A landscape with many valleys, sampled at points; each row gives a point and its height.
A ball rolls from a point to the lowest of its 5 nearest points, and stops where none of them is lower. Distance is the straight distance between rows; heights are no part of it.
J_237: [128 144  76  89 129 129  90 158  83 181 136 158  85 119 129 120 125 106
  72 149 160 136 175]  (h 48.1)
J_172: [148 140 119 104  71 106 126  84 106 115 192 101 162 123 140 139 160 121
 170 108 168  91  63]  (h 41.4)
J_148: [122 151 107 144 138  90 133 150  96 170 139 155 102 142 103 125 137 157
 111 146 116 145 142]  (h 33.8)
J_191: [115  84 172 163 157 111 153 121 185 103  75 129 134 140 125 113 141 135
 106 147  97 150 164]  (h 36.3)
J_515: [157 141 132 121  85 134 117  54 106 103 189  97 166 141 129 133 142 121
 199 104 166  84  57]  (h 42.3)
J_99: [111 119  98 141 124 107 127 167  73 152 135 189 107 189 102 143 126 130
 103 173 122 127 174]  (h 38.6)
J_83: [112 121 132 127 132 203 201 180 111 120 108 163 117 193 112 128 102 132
  84 212  47 141 154]  (h 19.0)
J_854: [130 161 121  95  87  97 147 121 129 135 164 104 141  91 153 111 155 119
 153 122 156 106  83]  (h 39.4)
J_137: [127 132 154 111 120 199 114  88 168  93 127  87 152 107 144 119  90 114
 190  83 145 107  79]  (h 46.9)
J_311: [120 150  94 130 132  98 119 153  77 176 136 167  91 143 104 127 131 140
  99 146 126 142 155]  (h 37.1)
J_234: [135 126  87  78 104 117  85 144 100 172 140 136 112  81 163 133 169 108
  85 157 200 124 147]  (h 32.8)
J_293: [138 148 150 114 122 172 127 102 169 101 144  78 152 101 139 112 106 117
 180  92 133 105  78]  (h 44.1)
J_886: [143 122  85  81 113 130  72 154 103 172 138 141 114  85 154 128 161 104
  79 168 197 123 154]  (h 40.6)
J_670: [128 119 153 139 157 160 108 111 160  79 111  94 143  97 131 155  93 131
 153  46 107 141 104]  (h 51.9)
J_75: [124 115  79 114 131 124  92 180  61 150 153 193 105 188 107 151 110 113
  66 158 133 122 183]  (h 38.1)
J_755: [139 131 147 162 162  96 137 134 159 128 124 119 128 126 104 129 143 160
 129 118 102 143 124]  (h 33.5)
J_790: [159 129 139 130  94 159 102  37 112 108 183  90 168 151 129 133 128 120
 211 105 167  87  66]  (h 43.3)
J_95: [113  98 155 169 149 111 161 137 160 124  92 144 120 156 112 111 145 154
 113 177 101 142 153]  (h 23.2)
J_896: [129 172 101  98 111  92 139 144 111 173 145 121 107  88 144 107 145 133
 113 136 140 132 121]  (h 36.8)
J_426: [126 160  98  86  94  91 130 139 109 165 149 125 118  82 153 108 158 123
 119 138 163 121 113]  (h 31.5)
J_438: [106 119 128 137 124 168 191 179 107 136 108 171 119 195 116 118 114 122
 106 221  80 123 166]  (h 27.0)
J_254: [126 144  90  82  95 100 112 141 103 167 141 131 117  79 162 124 167 115
 102 149 184 122 128]  (h 22.9)
J_270: [138 123  92  86  87  91 105 121 100 145 162 127 128  80 169 154 188 120
 113 134 195 119 102]  (h 34.7)
J_604: [136 151 122  95  79  98 137 112 125 124 170 104 158  99 149 123 159 115
 160 120 164  97  71]  (h 40.5)
J_792: [122 166  93  93 111 100 125 142 102 176 139 134 104  92 145 110 148 126
 103 141 149 132 130]  (h 32.7)
J_731: [114 118 145 119 129 214 108  74 154  86 103  96 132  95 160 136  70 117
 185  52 134 128  90]  (h 57.0)
J_154: [175 111  91  79 138 165  51 187 113 161 152 159 103 137 128 109 118  79
  48 182 187 116 172]  (h 69.8)
J_664: [104 116 112 129 106 138 170 191  84 140 123 184 128 208 118 138 115 110
 103 210 104 113 177]  (h 32.9)
J_164: [123 114 142 172 146  99 157 143 138 140 111 148 122 161 104 120 149 158
 124 176 103 141 147]  (h 27.6)
J_412: [134 175 117 115 131  97 145 138 133 158 147 109 113  97 128 102 137 146
 130 122 118 132 103]  (h 45.1)
J_301: [131 127 149 127 149 177 111 102 166  81 117  88 137  95 134 144  81 126
 162  53 116 131  95]  (h 50.1)
J_645: [130 146 128 158 147  88 143 145 118 155 129 147 107 147 101 124 141 160
 121 152 108 141 138]  (h 31.2)
J_44: [147 156 144 134 155 127 136 128 165 116 139  89 130  97 118 121 123 148
 142  87 104 134  94]  (h 9.8)
J_379: [153 121  87  78 125 144  57 164 106 175 136 148 110 104 146 120 149  97
  67 175 196 123 169]  (h 59.5)
J_130: [136 138 156 117 136 185 122 101 174  99 130  79 144  98 137 124  92 118
 174  74 124 115  78]  (h 46.4)
J_784: [140 134 157 124  99 170 113  68 147 101 154  84 173 125 145 116 124 114
 207 112 161  87  67]  (h 42.2)
J_738: [122  91 165 162 155 113 125 119 176  80  83 106 157 119 129 154 123 131
 134  77 105 148 142]  (h 49.3)
J_335: [111 114  90 130 122 114 120 184  64 144 141 194 115 202 110 153 119 115
  89 175 122 117 184]  (h 36.7)
J_699: [110 120 124 156 128 113 154 161 101 148 118 172 118 183 103 126 133 144
 117 198 113 129 163]  (h 32.6)
J_92: [131 101 168 168 168 107 130 124 179  96 101 108 146 126 115 142 132 146
 127  97 102 147 135]  (h 50.6)
J_315: [102  94 156 153 131 140 119 100 131  64  71 115 157 105 154 182  86 122
 167  29 108 148 129]  (h 50.9)
J_186: [107 109 141 133 140 201 202 161 126 121  97 163 110 185 113 114 108 137
  85 209  58 142 150]  (h 27.3)
J_56: [103 112 105 131 107 129 146 188  76 143 134 191 132 203 114 148 119 108
 100 200 117 114 183]  (h 34.8)
J_334: [109  97 155 158 141 141 179 146 153 124  85 154 114 171 115 107 138 140
 106 199  92 136 159]  (h 11.2)
J_139: [140 115 154 171 168 100 133 131 166 116 117 118 132 129 106 128 143 159
 124 121 101 149 131]  (h 40.1)
J_340: [111  87 159 154 148 140 183 131 168 124  82 144 115 163 117  99 134 135
  98 187  85 140 165]  (h 21.6)
J_35: [113 104 153 146 146 154 107 101 146  66  89 106 145 104 140 172  88 126
 161  29 109 149 116]  (h 50.7)
J_594: [110 106 150 162 140 131 179 151 139 134  92 157 117 175 113 106 139 145
 111 203 101 131 159]  (h 19.8)
J_958: [ 92  97 143 163 116 150 124  90 109  70  68 128 153 105 157 177  71 125
 192  19 111 152 121]  (h 53.6)
J_207: [140 162 127 139 145  95 141 138 132 155 142 123 107 115 107 113 136 157
 122 126 107 140 115]  (h 37.5)
J_354: [132 173 116 102 109  95 144 138 131 156 153 110 117  85 145 100 144 129
 131 128 138 120 104]  (h 39.5)
J_364: [117 126  87 129 129 108 108 168  63 159 138 186 100 176 105 143 122 123
  91 157 130 131 173]  (h 39.1)
J_586: [136 140 140 166 152  92 140 137 136 144 129 129 112 137  99 121 145 168
 123 138 100 147 128]  (h 34.0)
J_433: [126 119 158 119 112 209 106  64 162  96 129  88 154 114 155 118  97 108
 206  99 155 105  77]  (h 45.0)
J_321: [167 140 119 116  81 133 110  35  88 110 202  90 155 150 121 140 137 117
 186  95 166  88  61]  (h 45.8)
J_648: [118 126 125 164 139  96 144 151 107 156 124 165 110 168  96 128 143 158
 116 177 108 138 151]  (h 31.4)
J_45: [144 138 146 157 162 101 136 129 159 126 131 106 122 116 107 124 136 159
 129 109  99 149 114]  (h 13.8)
J_537: [146 134 153 152 165 119 125 126 173 105 129  96 134 110 109 134 126 148
 136  84  98 143 106]  (h 52.1)
J_822: [135 118 158 149 167 128 118 118 172  86 112  92 144 108 116 150 116 141
 140  66  99 144 112]  (h 55.2)
J_472: [139 121 158 128 104 189 103  44 142  98 153  91 173 136 140 124 114 116
 218 113 168  87  71]  (h 42.6)
J_21: [175 144 116 123  89 153 109   7  83 117 202  79 148 154 120 132 124 118
 196  94 164  91  73]  (h 52.7)
J_478: [115 131 101 151 130 100 131 161  82 161 132 180 106 171  99 140 131 145
 108 168 119 134 161]  (h 35.6)
J_189: [130 103 157 173 159 101 143 134 167 120 104 125 130 144 109 126 148 157
 116 146  98 147 140]  (h 31.3)
J_944: [139 132 151 130 156 160 121 116 168  93 126  86 138 102 128 137 100 135
 151  59 105 138  96]  (h 52.5)
J_378: [125 148  82  84 112 118  96 153  92 179 134 148  96  95 143 113 142 111
  83 153 168 134 158]  (h 41.3)
J_993: [122  93 170 170 158 105 143 125 180 102  89 122 140 133 118 128 143 145
 117 129  99 146 147]  (h 39.2)
J_131: [115 111 143 165 136 111 164 154 126 141 104 164 120 178 106 116 141 149
 123 195 108 130 156]  (h 27.1)
J_585: [112 113 141 132 133 196 104  81 140  78 100 104 129  95 150 154  67 120
 175  34 119 144  98]  (h 54.7)
J_144: [112  96 153 149 148 135 116 110 150  69  75 109 158 107 146 173  98 122
 156  39 107 150 133]  (h 50.0)
J_235: [104  88 166 154 141 117 134 113 163  72  60 114 166 113 151 160 111 113
 144  57 101 150 161]  (h 48.5)
J_79: [136 162 140 104  92 120 144 109 148 117 159  97 158 100 144 108 135 119
 173 114 148  97  73]  (h 41.0)
J_978: [142 174 137 119 137 117 150 129 151 140 151  95 126  94 124 104 127 142
 144 107 116 124  92]  (h 49.5)
J_316: [106  81 173 157 155 114 152 114 181  87  59 115 151 124 142 122 130 114
 109 103  92 152 176]  (h 42.5)
J_760: [148 126  77  84 141 152  65 177  88 163 148 175  89 144 117 125 109  91
  52 156 166 125 180]  (h 63.3)
J_445: [141 169 132 130 143  99 145 132 148 145 147 104 115 102 117 107 130 149
 135 113 107 137 102]  (h 46.6)
J_951: [143 132 106  92  71  96 126  90  98 121 193 112 147 104 152 149 175 121
 146 111 183  98  66]  (h 42.1)
J_898: [105  83 171 151 157 135 175 118 179 105  68 139 123 148 128 100 130 125
  94 155  80 149 167]  (h 30.4)
J_453: [105 120 127 146 120 142 180 173 105 142 112 176 124 196 111 127 127 129
 113 214 100 120 165]  (h 32.2)
J_657: [125 101 160 152 157 137 110 114 164  71  97 103 152 104 135 164 109 133
 147  50 107 148 127]  (h 51.0)
J_925: [147 163 143 112 123 139 142 121 167 120 151  87 142  95 133 106 123 124
 162 100 124 113  83]  (h 44.5)
J_508: [111  83 167 156 151 113 138 115 181  80  69 113 158 121 145 140 127 118
 122  91 100 148 167]  (h 45.4)
J_405: [140 132  75  78 132 145  66 165  93 172 142 157  94 118 133 114 126  95
  58 161 175 126 176]  (h 56.6)
J_330: [144 145 134 113  81 132 123  79 132 108 176  97 172 125 138 124 142 117
 193 113 162  84  63]  (h 41.7)
J_248: [125 142  77 109 135 117  94 160  69 168 141 177  87 146 111 132 119 116
  75 145 141 138 176]  (h 41.9)
J_694: [129 169  94 112 126  97 131 145  98 179 141 141  94 109 121 111 135 142
 103 137 127 142 135]  (h 38.0)
J_640: [134 138  79  81 120 130  79 159  95 178 136 150  97 104 139 117 136 103
  68 157 177 128 168]  (h 48.0)
J_766: [126 163 107  90  90  87 141 131 123 154 151 114 128  84 158 109 159 120
 131 132 159 115 101]  (h 35.9)
J_602: [123 160  81 101 126 109 106 150  80 180 138 157  87 115 122 116 129 125
  83 145 146 141 158]  (h 42.7)

Where does a ball stop that starts at each point below?
J_585 | J_254
J_172 | J_254
J_248 | J_334
J_99 | J_334
J_478 | J_334
J_335 | J_334
J_137 | J_254
J_670 | J_254
